A landscape with many valleys, sampled at points; each row gives a point and its height.
From any point a ball takes the steepest step (drop divided by distance) to one of its 6 nearest points. It stops when none of these is lower. Distance is the straight distance between rows; heights are no part of it.
q_675: [129 134 120 203 170 110 154 102 147 121 172 131 129 146 119  93 122  98
  99 138 183 196 149 123 130 123 200 109  54 104  93 101 138 168 129 171
 172 132 132 168 184 141 155 111 139 100 152 133 107 103 158 120 130 100
 103 164]  (h 4.1)
q_491: [133 139  79 133 118  89 153 114  97  78 102 139 149  88 115 145  89 142
 123  76 158 158 121 124 119 137 160  78 116 148 130 112 129 105 150 142
 123 110 119 129 118 131 115 132 108  78 162 137 113 176 122 152  94  97
 144 128]  (h 54.8)
q_328: [136 137 132 221 157 121 142  99 125 133 176 124 138 191 131  76 115  87
 122 145 192 186 134 137 126 110 174 135  54  81  88  97 140 192 112 176
 186 112 159 179 212 137 157 113 144  81 138  91  91  54 170 118 155 115
  73 163]  (h 24.3)
q_123: [128 111 105 105 113 184 116 137 120 149 126 129 127 110 127 125 114 134
 115 161  77  76 136 160 163 140  77 142 151 148 152 180 139 120 122  65
 158 164 122  85 100 161 120 134 147 170 115 121 126 152 140 159 145 141
 108 106]  (h 39.5)
q_672: [149 154 137 116 139  99 139 143 125 101  85 102  84 191  59 137 134 145
 131  82 101 132  96 145 140 151 118 113 137 162 155 144  72  55 147 167
  80 113 135  57 138 131 144 131 123 100 132 135  98 184 106  93 172 150
 123 134]  (h 57.4)
q_958: [139 149 117 133 206  91 191 104 125 116 115 125 141  67  90 140 151  97
  94 110 132 177 191 131  98 157 170  84  97 105 103 109 176 179 163 106
 186 149 147 170 126 128 118  87 113 150 155 163 156  77 128 154  90  98
 175 187]  (h 23.6)
q_819: [127 116 131 149 145 164 116 137 183 198 165 111 103 171 148 105 141 116
  94 153 140 148 130 122 132  92 141 148  99 108 150 128 135 169 104 144
 169 130 132 130 167 138 147 173 112 135 116 122  94 149 154 130 141 100
  97 113]  (h 31.6)
q_929: [132 142  75 100 168 181 171 125 103 128 118 150  82  87 113 119 109 132
 107 169 107  65 147 176 116 147 116  88 114 144 127 179 149 125 144  73
 197 123 147  79 106 190 144 137 123 152 139 151 157 165 106 175 142  82
  79 102]  (h 22.8)
q_65: [147 114 144 148  76 100  96  96 124 134 170 107 141 177 133  99 135 117
 158 133 174 183  77 132 115  96 105 147 107  84 113  99  99 140 103 181
  81  71 141 192 176 103  92 153 108  88 123  80 104 109 127 102 152 152
 175 116]  (h 27.5)
q_616: [108  83 161 118  64 118  80 122 126 103 127 155 162 100 186 167 130 127
 171 120 163 109 136 119 137  90 120 183 176 111 120 108  97 116 125 143
  35 108 122 185 139  84 107 126 144  92 101 119 138  86 122  92 106 179
 130 122]  (h 25.5)
q_239: [126 156  98 113 157 139 153 108 111 121 115 152 143  69 137 123 109 128
 110 154 114  94 156 122  86 160 128  88 120 132 119 159 168 150 137  84
 203 147 142 130  86 166 122  92 145 160 135 168 202 103 125 173 112 108
 150 131]  (h 14.9)
q_391: [123 144 121 107 177 177 143 153 155 190 145 121  97 118 130  97 132 119
  96 155 112  94 140 150 126  99 135 122 113 129 158 148 145 156 100 114
 191 125 124  80 131 163 149 174  93 152 134 136 120 166 151 137 141  82
  80 115]  (h 31.8)
q_510: [133 115 124  98 133 140 126 139 139 130 103  99 104 160  92 146 119 137
 118  94 107 112  98 146 160 136  85 137 136 154 157 125 100  85 134 126
 113 137 145  69 120 135 121 143 108 124 123 112 106 189 120 107 149 140
 122 136]  (h 44.8)
q_708: [144 155 114 117 182 109 181 102 114 128 111 137 148  63 120 129 138 113
 116 146 111 129 168 120  74 170 145  86 113 122 119 139 185 159 152  77
 210 151 162 162  97 147 120  76 135 177 137 176 196  68 113 178 110 106
 181 161]  (h 13.5)
q_274: [104 112 146 189 197 127 149 123 180 166 125 135 127 196 144  88 155  89
  84 169 170 154 152 102 143 114 156 169  84  70 113 102 145 222 124 126
 198 140 143 166 180 147 179 101 159 125  88  96 139  46 169 120 139 119
  52 171]  (h 34.9)
q_89: [110 107 138  96  82 101  98 169  95  53  86 126 108 121 142 164 168 146
 145  78 118 116 122 138 150 178 101 136 173 141 120  95 101  84 132 150
  21 131 106 123 108  75 118 136 130 107 130 107 140 166  74  67 108 155
 152 134]  (h 26.3)
q_683: [111 105 132 140  82  76 101 107 129  86 109 154 167  79 171 173 102 129
 158  92 175 128 140  93 113 121 148 127 148 106 121 103 129 121 123 163
  67 105 113 194 138  99  98 107 129  83 141 141 138 101 118 116  89 125
 145 136]  (h 25.7)
q_978: [111 108 109 121  92 116 116 133 110  87  98 132 134 103 120 163 114 126
 136  93 133 115 105 126 150 130 101 120 155 131 138 110 113  91 129 130
  85 131 119 114 113 117 113 130 127  94 134 123 123 175 125 114 110 134
 134 128]  (h 36.3)
q_640: [127 131 116 119  94  71 125 111 102  48  91 142 175  65 162 180 104 141
 154  53 148 121 156 108 122 149 136 109 150 147 115  82 138 101 150 169
  51 109  95 186 127  94 106 117 118  72 162 147 142 112 110 131  76 119
 130 153]  (h 28.0)
q_680: [119 122 123 128 112 105 101 130  90 104 111 166 172  47 159 158  99 144
 167 131 111  95 140  85 101 132 118 126 176 137 123 130 148 105 137 100
  75 145 110 164  89 114 115  76 177 132 153 156 183  55 133 130  91 166
 137 141]  (h 13.4)
q_582: [120 112 179  87 122 120  96 163 134 109  84 109  94 168 107 149 165 158
 144 107  80 117 125 128 161 164  85 160 163 160 117 153 104  59 136 134
  58 142 117  65  85  75 125 124 118 155 112 103 110 175  94  73 147 162
 134  99]  (h 45.8)
q_84: [102 123 120 136 134 152 109 116 132 144 120 147 150  97 157 119  99 130
 106 160 110 104 152 115 110 124 111 125 143 122 144 181 141 140 129  82
 163 150 121 134  97 150 123 100 149 159 115 151 171 101 162 153 116 129
 139 105]  (h 14.3)
q_357: [120 127 136  69  85 147  93 168  57  90  69 108  74 134 135 154 154 182
 141 111  71  99 121 151 129 207  98 120 188 166 106 165 128  55 146 103
  62 167 118  84  52  75 107 144 149 175 120 107 137 167  74 101 139 136
 148 117]  (h 32.6)
q_344: [106 106 144 151  88 106 104 100 149 113 113 154 164  85 179 165 109 123
 143 125 163 137 136  79 109 112 135 131 147  99 120 134 122 136 115 142
  79 122 113 179 119 106 111  97 139 111 124 146 144  86 143 122  87 135
 140 130]  (h 27.6)
q_227: [107  98 138 128  97 168  93 136 140 155 133 140 156 123 160 135 109 120
 114 156 110 110 128 118 145  93  94 151 157 113 148 155 121 137 124  90
 132 154 106 130 115 124 123 132 146 146 102 120 127 121 172 145 122 155
 134 108]  (h 16.3)
q_723: [155 127 189 108 127 109  85 124 203 154 135 107 120 219  99 134 142 134
 174 114  94 131  97 110 174 122  72 178 122 170 135 123  94  97 138 139
  93  86 143  65 171 110 128 130 107 118 101  88  85 143 118 101 180 172
 128  92]  (h 35.9)
q_305: [115 126  97  85  83 147 122 158  53  82  84 122 104 108 116 151 141 158
 127 138  71  89 122 156 117 196 101 117 179 163 112 157 140  76 136  80
  86 172 129  79  80 121 107 143 156 151 134 129 135 164  76 141 114 133
 130 126]  (h 32.7)
q_699: [122 100 111 106  71 138  90 157  55 101 112 144 152  81 153 140 120 155
 149 149  64  82 113 140 141 170 120 149 200 158 112 153 134  79 123  75
  62 177  99 122  99 127 119 116 181 159 138 139 152  93 113 124 106 175
 134 121]  (h 11.3)
q_861: [132 139  73 105 117  98 163 144  70  63  84 132 122 110  97 165 109 145
 118  74 140 127 102 141 135 159 121  75 142 150 125 108 124  84 157 138
  97 129 129 103 111 130 118 131 129  96 157 132 116 201 102 151 106 117
 127 141]  (h 73.5)
q_974: [134 167  92 143 200 117 200 138 118 123 145 151 115  98  90 108 120 125
 109 112 158 174 160 152  92 125 203  73  68 142  99 130 150 149 148 148
 210 131 119 124 118 148 162 128 114 122 171 149 123 149 140 141  96  61
 122 144]  (h 12.5)
q_526: [140 135 109 147 110 113 131 117 127  95 138 110 121 137 124 119 108 122
 134  87 162 147  86 121 144 106 134 101 119 120 150 105  98 105 120 161
 114 101 135 131 127 127 114 134 110  74 140 125 108 182 127 128 129 111
 149 129]  (h 48.5)
q_662: [137 141  91 119 129 128 130 109 101 117 109 148 169  72 130 125 103 141
 141 152 101  86 141 114 103 171 128 106 155 145 128 161 168 118 145  64
 155 152 136 146  91 159 117  64 170 164 137 166 199  72 122 179 114 144
 142 129]  (h 22.5)
q_845: [141 160 144 127 158 162 149 139 173 222 180  81  94 201 125  81 163 120
 133 159 114 127 118 146 147  80 172 150 100 133 175  99 118 174  91 154
 182 109 153  94 181 147 199 189  84 160 134 111  80 149 149 142 177  94
  82 148]  (h 12.4)
q_100: [111 102 102  99  90 156 111 147  81 108 103 137 130 112 129 151 120 135
 119 139  85  98 120 147 154 157  89 136 174 144 125 150 119  85 126  83
  88 163 119  93  93 128 107 132 146 142 117 121 126 153 128 128 111 151
 136 125]  (h 19.7)
q_859: [151 150  89 122 143 140 156 131 112 112 133 115 103 132  92 115 100 134
 122  95 160 128  97 140 135  99 135  89 110 152 163 119  98 113 135 142
 150 108 135 103 123 139 127 141 114  98 146 149 109 194 131 137 146  98
 138 133]  (h 36.5)
q_54: [134 144  88 112 169 170 162 136 123 153 131 126  95 121 106 115 108 134
 108 122 136 102 120 155 124 106 138  94 112 139 152 137 125 127 117 120
 174 115 138  87 117 163 136 167  99 129 151 147 127 185 138 140 139  78
 102 121]  (h 17.6)
q_57: [112 122 127 169 130 115 132 103 156 121 142 138 144 112 141 130 101 110
 102 134 178 173 135 100 109 124 169 107 102  96 114 130 139 151 116 156
 149 139 128 166 141 136 119 115 120 112 139 148 131 129 144 122 111  98
 141 135]  (h 25.4)
q_943: [113 104 150 182 136 125 120 118 148 158 127 154 137 117 158 136 124 127
  91 160 153 153 147  62 101 102 140 148 151  80 119 143 120 186 130 114
 126 160 121 190 121 117 118  76 168 173 109 136 164  41 147 123 114 162
 146 128]  (h 18.6)
q_462: [159 184  77  98 197 141 219 158  79 145 123 142  73 118  77 116 100 156
 115 120 162  86 129 173 115  92 188  55  91 155 151 134 108 125 140 145
 197 110 125  87 122 172 160 169  99 142 182 151 117 188 115 162 136  68
 104 123]  (h 16.7)
q_176: [113 138 123 146 207 121 175 122 136 142 120 139 128  84 128 117 152  91
  81 155 124 150 180 103 104 159 142 122 104  89 110 121 166 188 125  95
 216 167 150 163 134 141 147  94 165 190 122 157 181  65 134 143 115 104
 142 159]  (h 14.0)
q_907: [119 132 100  92 113 120 127 157  76  67  69 116  97 133 108 173 151 153
 124  78 107 122 101 143 135 188 100 115 165 145 129 120 109  65 145 136
  63 147 119  85  88 108 117 140 136 124 131 115 127 184  79 102 115 146
 131 141]  (h 54.1)
q_418: [149 127 139 114 132 151 118 118 173 162 124 102 103 173 105 126 134 131
 126 114 114 117 103 122 169 106  87 145 114 146 173 124 103 119 128 124
 137 126 138  86 130 134 123 149  97 116 109 110  94 174 142 123 166 141
 114 121]  (h 31.1)
q_421: [115 128  87 114 112 121 131 120  78  78  86 156 159  67 126 173  92 134
 132 123 111  97 142 116 107 168 109  93 153 138 113 146 150  98 144  94
 117 139 106 110 103 139 106 107 151 128 147 142 161 133 116 167  90 131
 130 131]  (h 17.2)
q_399: [106  73 148 102  70 129  95 157  86  82 118 145 140 106 165 169 134 126
 158 111 109 103 131 137 157 133  96 159 190 145 125 109 110  94 117 112
  38 158  96 138 107  92 110 133 149 123 115 125 134 123 117  83 106 180
 149 136]  (h 15.8)
q_629: [106  94 122 110  77 152  97 143 118 113 130 136 153 110 148 155 113 122
 141 131 109  99 122 133 158 122  82 153 172 126 146 133 116 106 126 101
  91 156 106 117 107 116 113 125 146 130 102 123 122 140 144 129 110 164
 133 122]  (h 10.3)
q_959: [168 146 140 143 111 129 122 105 158 130 166  84 119 188 102  94 139 132
 165 115 136 153  78 134 146  94 106 131 109 119 159 105  87 116 109 181
 109  76 151 136 155 120 110 144 102  76 122 115 103 155 130 116 177 141
 159 133]  (h 42.5)
q_654: [167 175 160 148 140 147 137 109 165 180 178  70 104 232 106  74 145 144
 158 137 106 142  99 141 140  80 139 139  86 153 167 106  93 141  94 187
 156  78 155 105 185 120 146 169  92 112 133 116  90 134 128 128 202 133
 144 136]  (h 51.2)
q_423: [149 114 210 116 109  65  63 150 172 116 123 121 132 216  83 127 165 132
 176 113  94 134 116 142 165 140  82 186 150 165  92 144  89  73 142 165
  34  57 126  67 180  86 122 122  95  91 116  88  96 114  81  81 168 189
 120  57]  (h 37.5)
q_792: [175 148 183 128 122  76  99 141 159 108 126 101 118 234  56 114 145 143
 165 111  79 123 111 142 162 143 104 150 140 168 129 156  77  69 137 186
  70  71 129  60 179 111 128 117  98  81 130 106  91 117 111 100 192 169
 134  93]  (h 37.9)
q_143: [139 145 158  87 145 168 115 142 195 226 153 103 102 180 146 125 153 134
 125 136 100 106 126 113 165  84 105 167 110 159 184 118 118 161 118 122
 175 126 131  69 155 141 149 164  86 166 116 107  87 154 139 153 177 114
  90 126]  (h 47.8)
q_871: [124 160  96 121 201 134 182 122 119 140 129 160 112  86 107 115 116 126
 108 142 133 131 159 139  84 143 167  77  85 127 104 146 169 141 143 107
 223 127 124 111  99 165 163 132 113 145 156 154 155 145 128 144 116  66
 115 121]  (h 11.4)
q_911: [149 149 113 120 149  85 135 115  90 147 121 130 166  39 138 120 130 142
 141 126 118 116 128  79  93 141 122 124 164 113 125 122 162 144 149  87
 118 148 148 210  80 114  95  43 170 180 139 171 196  32 134 163 113 155
 165 149]  (h 9.0)
q_503: [133 127 150 122  72  83  91 104 122  86 146 121 146 155 130 119 151 109
 179  97 168 136  86 141 145 121  96 147 132  95 122  90  85 107 111 190
  64  73 142 170 145 103 106 131 110  50 119  99 126 130 108  84 149 159
 158 126]  (h 34.0)
q_521: [120 145  98 110 148 175 137 129 119 135 118 147 117  92 139 103 108 128
 103 169  99  81 154 144 107 153 118 106 115 135 136 182 156 136 129  66
 202 144 131 103  91 177 138 120 137 160 128 148 175 136 130 165 131  95
 110 106]  (h 17.8)
q_774: [132 152  65 110 144 138 164 132  74 104  91 140 109 103  88 152  92 139
 104  90 144 115 115 157 123 141 122  82 127 151 135 135 124  93 161 120
 141 133 135  87 105 154 120 147 119 108 149 145 118 196 111 164 127  94
 116 130]  (h 42.9)
q_36: [146 144 153 115 126  96 123 141 143  95 104 102 102 193  73 136 144 147
 141  91 100 133 106 144 156 153 107 139 146 155 148 138  78  67 142 169
  62 107 131  78 130  99 130 124 108  96 121 118  96 164 103  77 161 168
 131 120]  (h 44.1)
q_500: [107 109 141 182 140 106 123 111 159 124 127 145 146  90 146 160 119 122
 106 145 161 165 155  68  98 128 162 122 120  88 106 130 132 171 120 135
 117 145 121 180 119 123 108  83 136 130 127 151 148  79 137 127  99 131
 158 151]  (h 17.5)
q_288: [172 167 184 135 123 118 105 108 189 156 155  89 124 250  90 104 130 144
 169 110  91 134 100 125 157  97  84 149  96 163 150 118  89 117 122 174
 131  65 150  79 186 124 137 138  91  99 123 109  89 118 125 124 203 155
 141 108]  (h 40.0)
q_301: [143 109 128 191  92 107 118  82 116 138 186 102 147 174 135  90 104 103
 127 148 189 196  94 133  98 114 143 146  87  78  89  97 109 164  95 200
 113  90 140 200 195 121 103 141 118  87 130  87  95  95 128 113 152 145
 145 121]  (h 16.4)
q_345: [150 141 116 117 171  94 165 108  99 130 111 123 155  49 129 127 136 125
 119 136 108 135 150  95  81 162 140 109 142 113 119 123 179 157 145  84
 167 159 158 193  91 127  98  58 158 185 138 175 188  39 123 178 112 127
 175 157]  (h 5.2)
q_101: [159 140 115 161 109 122 140 109 131 121 167  88 118 160 119  89 112 118
 134 115 167 160  81 132 138  94 139 108  98 126 153 100  94 125 105 183
 129  96 138 141 142 118 117 139 110  86 134 124  93 165 128 122 153 113
 165 127]  (h 37.1)
q_333: [143 168  71 107 176 116 186 124  84 100  98 160 118  91  84 139  82 141
 115  98 152 122 139 153  95 131 157  60 103 145 108 144 152 115 164 123
 179 119 131 118 100 158 134 140 101 115 165 145 134 174 127 190 107  74
 126 123]  (h 17.7)
q_348: [143 178  99  84 204 140 201 111 119 118 124 165 103  86 116 103 140 130
 118 162 104  89 177 155  75 160 152  75  79 128  93 158 186 149 165  84
 237 124 159 116  94 181 169 106 114 160 131 155 200 130 101 179 123  67
 122 119]  (h 10.2)
q_464: [ 99 133 128 158 179 163 143 142 176 168 129 131 118 124 149  96 144 102
  89 178 142 139 161 122 105 115 150 127 104 100 119 150 161 174 113 122
 201 147 113 123 130 150 163 146 128 157 123 143 138 120 160 125 125  86
  92 120]  (h 24.4)
q_712: [148 158 112 208 151 143 162 115 128 131 196  93 120 169 118  62 118  98
 125 152 164 168 133 163 120  94 198 119  60 109 108 107 122 156  99 180
 176 108 131 148 188 126 158 150 133 107 148 121  79 132 147 129 163  93
 103 144]  (h 22.4)
q_249: [110 129 130 148 148 122 129 123 125 137 114 149 147  83 150 137 110 135
 104 152 126 126 149  71  99 136 139 119 148  99 129 154 154 156 126  95
 155 153 129 159  94 147 110  73 164 166 131 166 175  62 145 146 104 133
 157 141]  (h 11.2)
q_637: [107 124 113 137 116 135 111 117 133 120 116 150 149  91 143 150  93 115
 120 128 139 131 135 103 115 124 125 119 137 110 134 144 130 121 121 117
 134 139 113 132 116 134 112 119 136 115 126 146 139 140 146 144  94 116
 141 120]  (h 20.6)
q_824: [131 113 119  83  68 139  92 172  30 100 104 136 117 101 140 121 140 190
 153 145  56  84  98 165 133 213 137 138 205 176 101 177 149  63 130  70
  70 185 118 121  73 124 106 133 178 171 130 135 150 108  74 132 116 151
 152 110]  (h 14.6)
q_956: [158 130 155 134 113 145 102 103 190 175 159  89 113 196 120 109 138 134
 134 122 134 148  95 129 151  95 104 149  98 127 159 112 105 138 116 158
 133 100 152 122 160 121 121 155  94 103 113 106  90 156 140 121 167 142
 137 124]  (h 36.8)
q_763: [123  74 188 131  53 145  69 113 163 163 157 153 159 142 170 145 128 132
 140 145 154 142 118 111 139  57 106 194 170  98 133 128 105 165 130 101
  91 123 110 164 150 100 113 133 144 133  69  86 104  74 140 126 119 188
 129  93]  (h 30.3)
q_128: [135 128 119 153 133 153 134 121 159 161 153 102 112 144 129 106 120 116
 100 130 145 152 107 133 127  88 148 120 102 113 150 117 119 144 110 147
 160 124 135 129 147 133 133 163 113 117 135 131 102 166 155 134 142 101
 115 122]  (h 23.9)
q_244: [125 123 119 147  81  84 115 101 129  92 152 126 150 118 142 132 108 129
 143  98 179 159 104 103 127 120 152 112 122 106 117  99 118 123 112 174
  99 105 126 174 146 117 105 115 109  72 130 128 112 148 125 122 110 108
 161 127]  (h 41.7)
q_346: [117 169 111 112 221 116 198 118 127 138 119 153 119  81 113 117 152 100
 103 148 115 132 193 139  85 171 163  90  85 107 101 129 189 175 142  99
 240 148 151 138 109 156 164 101 135 177 131 156 187  98 110 152 116  76
 152 156]  (h 12.1)
q_999: [122 148 117 179 171 109 167 113 140 120 153 133 139 115 104 114 112 108
 107 116 171 193 151 122 118 135 206  87  66 126 102 123 149 149 132 153
 176 130 119 143 137 142 141 116 115 105 153 150 114 126 144 130 105  86
 135 144]  (h 18.8)
q_933: [113  74 189  99  52 137  85 156 134 137 160 148 165 145 157 152 160 134
 174 124 110 123 119 123 195  84  80 215 176 146 127 117 107 119 139  81
  53 131 113 121 110  85 126 128 151 163  78  85  96  90 125 101 130 222
 136 101]  (h 41.5)
q_366: [143 113 179 116  83 107  77 114 161 132 151 108 141 193 108 113 156 115
 174 121 141 139  73 133 151 110  70 167 122 112 124 100  98 118 127 160
  64  63 156 140 149 103 108 132 103  75 108  80 109 131 123  92 160 184
 148 103]  (h 34.6)
q_801: [117 159 116 120 178 153 165 119 126 147 121 147 120  88 148  92 137 115
 103 179 104 115 168 124  89 164 146 106 112 111 112 156 176 173 131  83
 228 149 149 134  97 167 150  87 154 190 120 167 206  95 123 154 135  95
 137 116]  (h 11.9)
q_748: [133 111 135 177 129 139 122  98 162 154 173 112 121 166 143  97 118 110
 108 141 164 176 102 125 121  93 149 122  89  90 124 115 122 153 100 162
 146 116 130 162 175 132 126 156 118 104 122 123 101 145 148 118 136 107
 118 130]  (h 30.0)
q_760: [127 144 115 130 158  84 163 101 129  97  98 126 167  55 107 156 123 135
 122 101 131 148 173 101  78 159 148  83 131 117 119 122 183 144 162 113
 144 130 135 167  92 126  90  84 112 132 163 166 157  85 128 169  74 111
 174 179]  (h 26.0)
q_573: [130 132 107 109 104  87 118 154  92  56  87 111 114 141 105 156 155 130
 142  70 124 133  93 141 155 162 104 112 163 140 131  98  91  75 135 164
  48 122 120 106 115 103 119 127 131  88 131 123 121 177  91  90 123 146
 135 144]  (h 47.9)
q_721: [125 100 131  98 100 164  94 143 130 137 125 127 132 128 128 145 122 130
 134 137  87 102 120 138 178 126  72 162 154 152 154 146 120 112 122  90
 119 165 128  87  96 130 115 132 136 151 107 111 108 163 143 128 132 159
 124 114]  (h 22.0)
q_209: [116 100 137 210 145 105 125  86 158 140 168 139 132 166 148 107 122 107
  93 154 185 194 136 107 115 122 172 140  84  71  97 109 131 180 121 168
 147 126 135 194 197 138 135 118 137 103 119 103 115  77 151 111 123 131
 110 156]  (h 24.2)
q_750: [114 127 101  91  93 134 117 162  51  56  77 130 113  93 134 169 138 161
 125 111  91 107 133 148 125 204 109 115 173 150 107 122 134  70 142 113
  55 156 109 102  94 105 104 147 155 125 140 122 144 152  73 125 104 128
 140 133]  (h 42.3)
q_99: [112 126 125 127 145 181 118 131 158 172 131 141 110 116 156  98 121 115
 100 162 114 102 146 132 120 109 107 133 124 120 145 165 149 157 113  95
 190 143 121 111 106 155 141 146 123 158 113 138 142 135 165 151 130 106
 101 101]  (h 20.4)
q_945: [ 90 131 134 178 208 125 164 139 158 145 122 142 122 133 138 109 157  84
  83 155 150 167 171  99 130 138 161 132  91  78 108 113 154 203 112 115
 211 162 140 154 161 149 171  99 160 154 109 134 158  72 153 117 121  98
  94 166]  (h 19.5)
q_379: [105  85 152 127  76 145  87 113 143 129 130 150 157 110 168 159 108 123
 134 134 140 124 120 102 133  88 120 160 153 102 141 140 121 137 119 112
  84 135 108 163 116 107 102 114 144 127  98 115 130 102 155 121 111 165
 134 119]  (h 19.6)
q_684: [134 169 141 101 167 162 159 144 159 196 157  90  88 171 107  92 144 141
 130 127 122 102 120 144 135  76 156 125 104 153 193 121 109 136  97 149
 180 111 141  67 158 164 176 172  74 146 134 135 100 160 155 121 170  95
 103 146]  (h 57.6)
q_376: [153 176 147 153 144 152 167 121 146 184 188  64 103 217 101  64 159 134
 147 159 119 123 121 160 126  66 180 132  82 138 166  99 104 157  94 185
 181  99 155 101 198 131 179 168  95 136 135 120  77 145 131 134 181 110
 121 156]  (h 57.2)
q_517: [148 162  95 154 163 137 179 137 119 134 163 115  99 127 100  90 103 123
 112 120 169 147 108 152 121  96 182  90  87 140 147 114 113 127 118 165
 176 105 123 111 145 138 152 159 111 121 153 157 100 177 137 143 132  73
 130 131]  (h 17.3)
q_874: [110 140 128 154 187 109 172 107 139 129 118 146 135  89 121 134 131 108
  91 122 143 176 182 100 107 153 156  95  94 109 102 120 164 170 140 122
 186 153 118 150 119 149 127  95 137 144 139 160 164  91 137 149 101  93
 154 155]  (h 16.5)
q_268: [174 167 164 135 126 112 123 115 152 119 135  88 103 216  68 101 127 144
 160 103 117 124  98 140 164 117  97 123 111 166 161 125  74  85 122 180
 108  77 138  83 164 124 142 129  97  83 129 123  89 143 121 107 192 157
 141 134]  (h 44.7)
q_266: [114 127 162 146 161 166 128 148 204 222 148 112 116 178 163  98 160  99
  84 189 119 140 143 127 130 101 141 170 108 102 143 136 152 202 116 121
 191 142 114 133 171 143 182 166 125 181 105 107 104 123 166 150 137 103
  45 114]  (h 54.4)
q_987: [121 103 116 109  77 120  92 170  56 102 117 170 158  56 168 141 124 168
 162 129  81  83 133 132 120 160 131 155 202 161 101 133 137  76 128  84
  27 166  95 153  97 115 113 120 189 148 150 144 166  66 103  99 100 181
 144 118]  (h 15.9)
q_198: [124  90 158 168 105 149 101 100 180 167 163 127 134 159 155 124 135 111
 105 153 171 170 107 107 116  99 138 155 107  93 127 129 124 172 117 150
 130 123 117 175 169 121 116 145 125 111  92 106 114 121 148 117 117 136
 122 106]  (h 35.3)
q_918: [130  94 163 103 107 159  82 133 182 169 143 123 139 172 135 154 143 122
 146 131 109 120 116 106 181  94  60 191 128 145 154 119 113 134 138  94
 108 137 128  95 125 108 118 133 124 146  85  88  92 149 143 119 156 176
 129 101]  (h 32.0)
q_130: [129 121 116 119 135 171 120 131 156 159 138 118 106 124 125 126 121 121
 113 131 129 111 119 131 146 102 102 126 121 137 163 138 129 127 118 112
 156 134 132 105 123 144 111 153 103 125 116 136 115 174 159 136 143 110
 115 116]  (h 25.0)
q_832: [137  90 177 123  83 158  81 111 196 181 159 117 136 171 151 141 136 121
 136 136 145 148 106 112 154  83  85 179 124 108 149 120 114 163 126 118
 117 114 130 138 151 109 101 147 123 128  83  81  94 135 149 131 147 159
 129 106]  (h 35.4)
q_740: [129 133  72 104 123 151 138 124  83  87  98 152 137  81 114 135  87 133
 117 157 101  73 143 157 112 175 114  89 141 153 116 176 149  94 151  67
 156 154 138  98  94 174 123 112 151 141 135 151 162 141 109 180 111 108
 102 114]  (h 35.2)
q_865: [115 139 166 110 172 148 144 173 192 241 157  97 106 166 146 104 173 109
  99 180  98 103 148 128 142  74 147 165 117 123 155 125 145 195  98 129
 204 117 134  86 160 162 195 188  80 197 124 108  79 138 152 159 157  82
  45 118]  (h 86.4)
q_312: [110 130 118 168 165 141 138 122 160 153 145 134 119 125 134 113 121 109
  91 145 166 156 137 119 106 121 174 105  86 112 125 136 149 150 112 140
 185 134 113 133 140 152 145 137 123 127 142 146 133 146 158 123 115  80
 109 129]  (h 23.7)
q_551: [127 118 110  88  63 135  92 174  23  77  86 137 111  89 157 160 139 179
 142 118  80  82 118 148 119 206 122 126 198 170 109 133 136  70 132  96
  43 167  98 120  89  95 100 145 167 158 143 120 161 107  80 117 105 142
 155 124]  (h 22.9)
q_777: [122 126 135 188 157 144 137 120 175 176 174 102 125 207 137  75 145  94
  99 170 153 166 123 142 123  93 166 163  81  91 120 107 148 183 107 161
 184 123 133 154 207 138 175 160 131 121 120 100  83 103 170 123 151 112
  50 148]  (h 30.9)
q_910: [116  72 174 102  80 130  88 152 141 130 140 119 146 155 140 155 158 117
 162 118  96 112 112 126 187 116  71 187 159 145 137 125 112 100 141 106
  65 149 121  98 102  96 131 133 137 150  94  88  97 137 123  91 140 194
 139 112]  (h 36.6)
q_701: [135  71 180 146  57 113  86  85 150 153 158 137 143 166 152 131 136 117
 153 149 191 176  94 120  97 102 113 174 129  74 103 112 105 173 106 163
  77  85 136 205 187 110  99 156 120 102  81  73 116  87 124  96 121 167
 139 117]  (h 42.0)
q_747: [131 151  88  87 124 131 150 153  67  97  63 108  79 141  83 169 143 159
 116  99  96 116 103 160 130 194 110 104 154 145 124 149 116  65 152 126
  79 150 143  66  87 129 105 146 140 144 141 124 117 213  76 114 150 132
 122 134]  (h 73.6)
q_982: [128 119 126 121 100  98  95 150  81  93 117 175 173  40 174 161 111 141
 176  98 112  94 168  97 110 125 120 155 179 152 103 110 132 100 145 120
  20 136  97 195  98  84 111  87 174 125 171 164 178  44 121 112  85 179
 117 141]  (h 15.0)
q_364: [127 168  94 109 213 156 187 149 115 149 131 157  89  93 102 101 116 134
 108 150 142  96 147 165  95 117 180  78  91 131 117 146 147 147 128 127
 222 110 133  94 106 173 173 145  99 139 157 147 138 167 131 145 124  54
  90 105]  (h 11.7)
q_53: [113  84 199 101  51 109  70 108 137 126 149 149 155 148 170 142 163 109
 198 113 172 133 117 131 142  91  78 197 163 106 122  98  87 142 128 135
  38  75 138 180 170  80 103 149 123  88  63  73 117  88 108  82 126 198
 136 112]  (h 45.5)
q_180: [121 118  97 120  94 139 105 128  83 111 117 153 164  84 145 130  95 135
 134 158  88  81 132 129 122 154 108 125 176 141 124 163 143 108 120  78
 114 155 113 130  99 149 112  92 168 150 135 147 174  94 135 141 104 161
 130 114]  (h 16.0)
q_648: [106  98 118 121  86 105 105 136  97  68  99 149 156  64 167 186 116 134
 155  97 134  94 147 113 135 140 116 128 166 139 127  96 126 103 130 136
  39 126  97 157 122  93 107 122 151 103 148 152 146 113 115 115  83 142
 128 135]  (h 4.7)
q_841: [132 158 103 139 162  70 196 100 122  97 113 138 165  80  89 144 122 136
 113  82 149 188 162 128  97 139 206  60  88 137  99 120 175 139 161 140
 156 123 114 177 101 136 117 110  91 103 172 156 131 111 142 149  68  93
 174 176]  (h 29.0)
q_519: [117  94 187  85  81 124  87 181 121 135 128 123 136 156 138 152 166 160
 166 124  78 110 122 113 183 130  79 207 177 177 104 139 112  85 137  96
  57 164 117  74  82  78 132 125 143 190  85  80  99 131 103  76 148 186
 155  89]  (h 44.9)
q_412: [102 145 121 159 192 152 154 152 170 182 141 120 103 140 137  88 148  90
 100 176 139 143 151 139 115 102 168 124  82 100 127 130 155 166 100 149
 209 139 119 118 152 149 182 149 122 144 131 141 113 145 170 124 125  73
  57 135]  (h 27.3)
q_660: [123  88 160  98  93 111  87 148 127  79 114 124 125 146 138 153 162 126
 159  92 124 118 106 143 179 149  87 162 161 138 116 101  93  90 134 152
  36 121 121 117 116  86 117 137 121  96 100 100 118 151 104  59 121 179
 143 123]  (h 25.3)
q_14: [113 126  96 115 105  82 130 117  94  59  84 134 165  74 137 178  93 136
 133  74 150 121 143 113 119 143 139  98 150 133 121 104 140 104 149 142
  83 119 115 147 117 113 114 117 120  84 157 144 131 141 116 135  70 109
 132 140]  (h 52.0)

Call two points neighbours if one is among the 6 nearest of the other. Go from one point of each pair to the other, from neighbour to neighbour, staying as low as possible. Name the highest point that can't be avoided.
q_345 / q_845 | q_819
q_699 / q_675 | q_999
q_301 / q_648 | q_209
q_629 / q_348 | q_399
q_348 / q_345 | q_708
q_345 / q_648 | q_680
